A landscape with many peaks, sampled at points; each row gives a point and its height.
From any point a climber steps to the highest of the 2 points nearest to it. It stops when none of these is higher. Distance is the straight distance between rows; heights are no part of it.
<110>: [ -2  -2  17  -6   3 -18   4  16 -12  -9   7  -6  17 -13  -6 -11  -4   3
   7  11   2]  h=17.1
<353>: [ -1  15   9   0  -7   8  11 -15   1  23  12 -14  -9  13  -6   4   2 -11
  -9 -21  -5]  h=49.4
<677>: [ 23  -4  12  13 -16  -4  14 -19 -19   0   2  -6 -18  21   3  -9 -19   1
  12  -5  -4]  h=8.4
<611>: [-10  -5   0  -9   6  -4 -13   9   0 -19  -3   7  16 -11  -2   2  12   3
  -8   0  16]  h=39.0
<293>: [-12   2  14  -5   2  22 -20   9  12   2   7   7  -2  -9  25   1  11  23
  13  -9  22]  h=68.0
<794>: [-10   7  -1   5  11  23   0   1  33  22   1   9 -12 -25  12   5   0  -3
   2  10  -8]  h=30.4
<231>: [ -9  -3 -21 -16   7   1 -14   1  10   1 -14  15   1   4  -4   2   5  -3
 -24 -14   3]  h=47.7
<247>: [ -2  20  14  15 -16  12  15 -17   1  12  12 -16  -7  15  13   7   6   7
  10  -7  -4]  h=32.2
<518>: [ -5   5  -8   8  14  13   7  11  19  13  -3  10 -11 -27   7  -2  -8   0
   6  25 -10]  h=27.8
<140>: [  4  10 -25   7   0   3   2 -21   3   6  -8  -1  -4  32 -17  17  14 -23
 -27  -6 -14]  h=52.3
<427>: [-13  -9 -10  -9   6   1  -6   3  24  -2  -3  15  15  -7  -8  16  11 -32
 -23  -9  -5]  h=44.9
<346>: [ -6  11  -6  -3   2   0   7  18   1  19   7  -6  -4 -11  -3  -7 -13   7
  13   9 -14]  h=24.1
<558>: [-13  13   9  -6   1 -12  18  -8   8   4 -13  20   3  15   5 -11  -5   4
 -24  -8 -14]  h=35.4
<637>: [ 17 -19  18  -6 -13 -13   8  12 -24  -3  16 -14  -2  -5  -7  -6 -21  -2
  30   2  -9]  h=5.4
<760>: [  3   1 -20   7   2 -12  -8   2 -16 -15 -16   6   5  11   2 -10  -4  23
   0  14   6]  h=24.6
<710>: [ 14 -22   0  -9   8 -11  -3   4  -5 -16 -13  18  -4  -9  -9 -11  -8 -13
 -12   8   5]  h=45.6
<969>: [ -4  15  13   2  -2 -20  13  -9 -14  -2   4  -4  16  19 -12  -9   4  -3
 -16  -4 -12]  h=40.9
<442>: [  8  -2  19   1  -5  -2  16  -1  -1   3   1   4 -14  -3   8 -14 -16   2
   6   5  -5]  h=17.3
<230>: [ 19   0   8  18 -12 -14   7 -16 -28 -11   6 -20   6  22  -7  -3  -4   1
  14   3  -3]  h=11.5
<835>: [ -6   9   7   7 -10  -7   6   8 -13  -4   7 -12   9   4  13  -5  -5  25
  24   7  -3]  h=23.9
<235>: [-17   9   1   0  10   2   6   6  19   1 -12  18   7 -11   6   3   2   1
 -13  12  -9]  h=30.1
<481>: [ -3  -3  -2   2   0 -12  -5  -5 -10 -23 -16  11   7  13  15  -6   3  25
  -6   4  11]  h=27.6
<1006>: [  8 -10  18  11   6  11  14   5   9  -5  -3  19 -21 -14  26 -11 -14  10
  10  20  -5]  h=14.1
<485>: [  3  -4  14 -14  -3   2   9   9   4  17   9  -6 -16 -12   3 -10 -14   1
  11  -5  -2]  h=18.9
<993>: [ -5  -6   4  -3   2  21 -10  11   8   3   2   9 -18  -9  28  -5  -2  27
  18   1  12]  h=58.5
<283>: [ -4  -6  17   3  -6  -5   5 -13   3 -21  -5   6  18   8   3  10  15 -10
 -14  -5   7]  h=33.0
<856>: [ -7  -7 -15   5  -7   9   0 -17  24  -9 -20  20   6  26   7  25  10 -22
 -21  -9  -7]  h=39.4
<555>: [  9  -4 -10  -3 -11  -8  -3   5 -21   0  -3  -5 -11  14   4 -10 -18  22
  13  -6   3]  h=36.7
<970>: [  9   1  20  14   0  -2  23   1   8   3  -1  11 -18 -10  12 -15 -19  -1
  12  21 -16]  h=15.8
<715>: [ 15 -17  -6  -7   0  -9  -1   7 -16  -7  -9   7 -16   2   1 -17 -19   9
   5   2   7]  h=33.4
<532>: [-11  18  13   1  -9   6   2 -19   5  -1   3  -9  11  22   1  13  23  -3
 -14 -20   5]  h=47.4
<748>: [  7 -11  -6   3   7 -12   2  -3  -1 -15 -14  15   8  -2 -14   1  -2 -22
 -18  10  -6]  h=50.1
<953>: [  5 -11  -6  -2  -1   9 -14 -14   9  -8  -3   1  -1   1  -8  15  14 -20
 -16 -17  15]  h=39.9
<920>: [  3 -11 -14   5   1  16  -8 -20  22  -3 -13  13  -3   7   0  23  12 -29
 -16 -10   2]  h=43.3
<7>: [ -2  -4 -18  -2   5   0 -10  -3  10  -6   2   2  16  -3 -21  19  19 -33
 -23  -8  -2]  h=43.4
<595>: [ 11 -25  -5 -25   7  12 -22   7   9  14  19 -10 -14 -26  -5  -3   0 -11
  14 -20  17]  h=24.9
<540>: [-10  19  10  -2  -5  -9  11 -18  -7   1   2  -7  13  28  -5   2  17   0
 -21 -18  -6]  h=43.9
<898>: [  2  -2  -1  -9   2 -12   5  -3  -5   0  -4   4  -1   5 -13  -6  -4 -13
 -22 -11  -2]  h=30.6
<282>: [-13   3  -2 -14  14  -4   1  15  14  13   5   0   9 -22 -16  -1   3 -16
 -11   1  -8]  h=52.2
<600>: [  7 -18  -2 -26   8   6  -9   2  10  13   9   0 -17 -16  -5  -8  -3 -13
  -5 -20  11]  h=26.7
<1004>: [ 11 -12   4   6  -7   6  -3   7 -10  -6   9 -12  -5 -13   4   7  -5   3
  23   8  10]  h=8.8
<1043>: [  8 -17   8  11   6   8   1   5  -6 -17  -9  16 -11 -11  26  -7  -8  16
  11  23   7]  h=12.4
<40>: [  3   3 -13   1   3 -13  -3  22 -18   5  13 -20  14 -15 -23  -2  -8  -6
  18  15 -10]  h=19.5
<848>: [ 16 -15   3  15  -3   3   0   5 -13 -16  -2   0  -5 -11  13   0 -10   9
  24  22   9]  h=10.5
<633>: [  4  -5  -4 -10   2   2   0  -3   3  13   5  -7 -10  -5 -11  -2  -4 -13
  -7 -12   4]  h=28.5
<519>: [ -4 -10 -20 -18  15   6 -22   9  15   4  -6  13  -3 -16  -4  -1   4  -6
 -13 -10  11]  h=52.1
<936>: [-14   4   4  -9  -2  -6  -8   0   0 -16  -3   4  18   6  -1   6  20   1
 -16 -12   9]  h=36.3
<461>: [ 11 -15   6   1  -3  15  -9 -13   3  -5   1  -4 -11  -5   3   9   6  -8
  -3 -12  21]  h=36.5
<60>: [ -6   0  -6   6   2   4   9 -14  18  -2 -18  22   0  13   7  12   3 -11
 -21   0 -11]  h=35.7
<1027>: [ -6 -12   1 -14  14  -1 -10  21   1 -15  -3  10   8 -22   3  -8   4   7
  -1  13  12]  h=41.9
<988>: [-10  19 -20   6  12   4   2  -1  15  19  -4   3   4  -3 -12   8   6  -9
 -15   8 -16]  h=36.6
<912>: [  6  10 -23   2 -11  -7  -1   4 -21  10  -2 -13  -6  21  -6  -4 -14  18
  12  -2  -9]  h=39.5
<316>: [  1 -11  -4 -16  -2  12 -22  13   0  11  22 -18  -5 -20  -2   3   2   2
  22 -18  18]  h=23.0
<585>: [ -1   8  16   4  -5  16   3 -18  14  17  13 -12  -5   0  -3  13  11 -18
  -7 -18   4]  h=45.1
<1002>: [ 10  -9  23   8 -10  13   2 -17  -2 -10   5  -6  -8   0  13   8   6  -1
   6  -7  19]  h=33.2
<629>: [-10  13   9   5  -6  14 -14 -10  10  -2   9 -13  14   7   0  16  26   2
   0 -13  15]  h=52.9
<711>: [ -2  20 -18   9  -6  -2   0   0 -14  11   4 -22   3  18 -10   4   3  10
   7   1  -6]  h=42.0
<135>: [ 15 -24  11  -4  10 -11   4   5  -9 -20 -16  24 -10  -7   2 -22 -17  -1
  -2  18   0]  h=41.3
<865>: [ -3   6 -33   4   6   2  -8  -9  11   3  -7   2  10  15 -21  21  17 -30
 -26  -3 -15]  h=47.2
<310>: [ -3   2 -11  -3   9   6   5  25  11  17   6   1 -12 -26   2  -7 -14   5
  20  21 -13]  h=25.7
<529>: [ -8  11   0  10  -4 -19  -1   7 -21 -13   6 -18  26   6   0  -4   4  24
  17  15   1]  h=21.9
<111>: [ -1 -17  11 -20   3  12 -16  16   2  -1  14  -4  -7 -20   9  -3   4   8
  13 -12  24]  h=21.1
<380>: [  2  -4  27   1  -3 -26   7   1 -20 -20   6  -7  21  -1  -8 -15  -1  -1
   1   7   2]  h=15.5
<289>: [  5  -6   7  -8 -12 -11   2  21 -16   5  11 -13   1  -6  -2  -2 -20  11
  31   3 -11]  h=6.0
<508>: [  7  12 -28  19  10 -12   0  -2 -11  -2 -14   3   6  12 -18  -7  -6   1
  -5  25 -15]  h=42.1
<254>: [ -7  24 -24  11   7  -4   4   2  -3  12  -9  -1   5   9 -13   0  -2   2
  -8  14 -19]  h=39.2
<684>: [  5  17  -5   8  -5   3   8 -15 -11  14   5 -17  -6  22  -9   3   5  -3
  -6  -7  -6]  h=45.4
<688>: [ -3 -12  -9  -5  14  19 -15  25   8   4   0  11 -16 -21  19  -5  -7  23
  20  13   7]  h=51.1
<407>: [  6   6 -21  12   7 -13   4  -6  -5  -7 -14   7   8  10 -21   1   1 -16
 -19  14 -15]  h=45.7
<363>: [ -7  15  -5   6  -4  -8   0  -4 -11  -5  -1 -12  11  16  -3  -1   8  14
  -1   1   0]  h=39.3
<879>: [  1 -18  16 -19   3   5  -4  21  -4  -5   5   4 -12 -14  17 -13  -7  19
  15  -3  13]  h=19.0
<1009>: [ -4  10 -32  -7   6  -5  -6  -3   0   6 -14   7  -2  18 -15   0   2  -1
 -25 -12  -3]  h=43.8
<1003>: [-11   0  -6  -4  11  -6   1   8  13  -3  -6  12  17 -15 -13   8   6 -22
 -20   8 -12]  h=48.3
<814>: [ 23 -13  10   8 -16 -14   8  -4 -27  -5   7 -10  -8  13  -5 -10 -26   2
  27   1 -11]  h=6.9
<287>: [ -2 -11 -18  -9  13   9 -20  24  -2  -6  -5   6  -3 -19   5  -3   0  16
  10  11  16]  h=45.8
<136>: [  6   5  16  14 -18   0  12  -5 -10  -1  10 -12  -5   8  18   1 -10  18
  27  -1  -3]  h=26.3
<795>: [ -7   9  -5   3  -4 -12  -4  21 -20  -1  14 -21  22  -5  -9   1  -2  12
  24  11  -6]  h=20.5
<13>: [ -9   2   5 -15   0 -15   7  -8   0  -5 -12  17   6  19  -3  -6  -1  -3
 -28 -20  -5]  h=32.9
<315>: [ 20  -3  16  14 -18  -2  12 -22 -20 -10   8 -18  -7  17  -1   4   0  -5
   7  -5   7]  h=9.8
<733>: [ -8   1 -17 -12  14   8 -14   9  19  16   4  -1   2 -23  -9   1   5  -8
  -4  -3   1]  h=56.8
<861>: [  3   1 -24   4  -1  14  -9 -24  18   3 -10   2  -8  24  -9  23  16 -24
 -23 -16  -3]  h=47.3
<74>: [-12  26  12   7  -3  -9  20 -13   3  10  -2   4   5  17   3  -8   0   6
 -14  -2 -19]  h=37.9
<708>: [ 10   0  17  14  -5 -22   7 -13 -25 -17   8 -15  19  13 -15  -7   5 -10
   1   7  -3]  h=13.5
<306>: [-10  10  -7 -10   7   9   0   7  16  28   7  -3 -12 -12   2  -5  -6   6
   3  -5  -7]  h=22.4
<549>: [  0   3  -6  -1   9 -15   0  17  -9   0   1  -4  12 -12 -15 -11  -6  -3
   2  16  -4]  h=18.4
<262>: [ -4   7   1  -5  -6   1  -6   3  -7   2   8 -13   4   2  -3   1   5   6
   1 -12  12]  h=36.2
<994>: [-12   8  14  -3  -2  15 -23   1   9  -4   7  -3  11  -4  12  10  22  11
   6 -14  24]  h=59.4
<76>: [ 22 -22   1   6   2  -8   3   2 -15 -16 -14  17 -17   2   8 -22 -24   9
  12  17   0]  h=37.0
<845>: [ -7  -2   5 -15   1   5  -8   0   4   2  -1   5  -4  -1   4  -2   6   6
  -7 -18  15]  h=33.7
<227>: [-13  16 -12   9  11  16  -1  -4  32  19  -7  12   1 -10   3  12   9  -8
 -10   9 -11]  h=33.6
<862>: [  6 -12  13  -5 -13  -1  -1  17 -13   1  22 -22   3 -18   1  11 -10   4
  37   1   0]  h=7.2
<533>: [ -2  10  13  11 -13  14   3  -5   4   3   7 -11  -4   2  19   7   5  17
  17   0   7]  h=29.3
<474>: [  0  -6  28  12  -8   5   7 -21   5 -23  -4   4   7   3  17  12  15  -1
  -4   1  13]  h=29.8
<514>: [  0  -2   0   2  -4   4  -5  -9  -2 -14 -11   6  -1   8  10   2   9  12
  -6  -5  16]  h=30.7
<752>: [ -1  -7   0 -23   4  11   2  11  17  30  14  -6 -24 -18   5 -10 -11  -2
  14 -14  -2]  h=20.6
<725>: [ -2  23  16  18 -11   0  24 -20   6  11   0  -3  -8  16  14  -4  -3  10
   1   1 -14]  h=35.1
<338>: [-11  10  -1  11   5  -5  14  -6  14  -4 -15  19  13   2   0   8   2 -11
 -19  16 -21]  h=32.6

For each start below, name the point where the climber stops.
<474> | <140>
<283> | <293>
<315> | <74>
<111> | <74>
<795> | <74>
<848> | <748>
<306> | <748>

Call two points neighbours if one is among the 2 nearest of the other. Go from one point of each pair to the other, from neighbour to neighbour, staying as high as possible. Name the lowest point that can't be avoided.
<733>, <74> | <898>
<353>, <748> | <715>
<733>, <140> | <7>
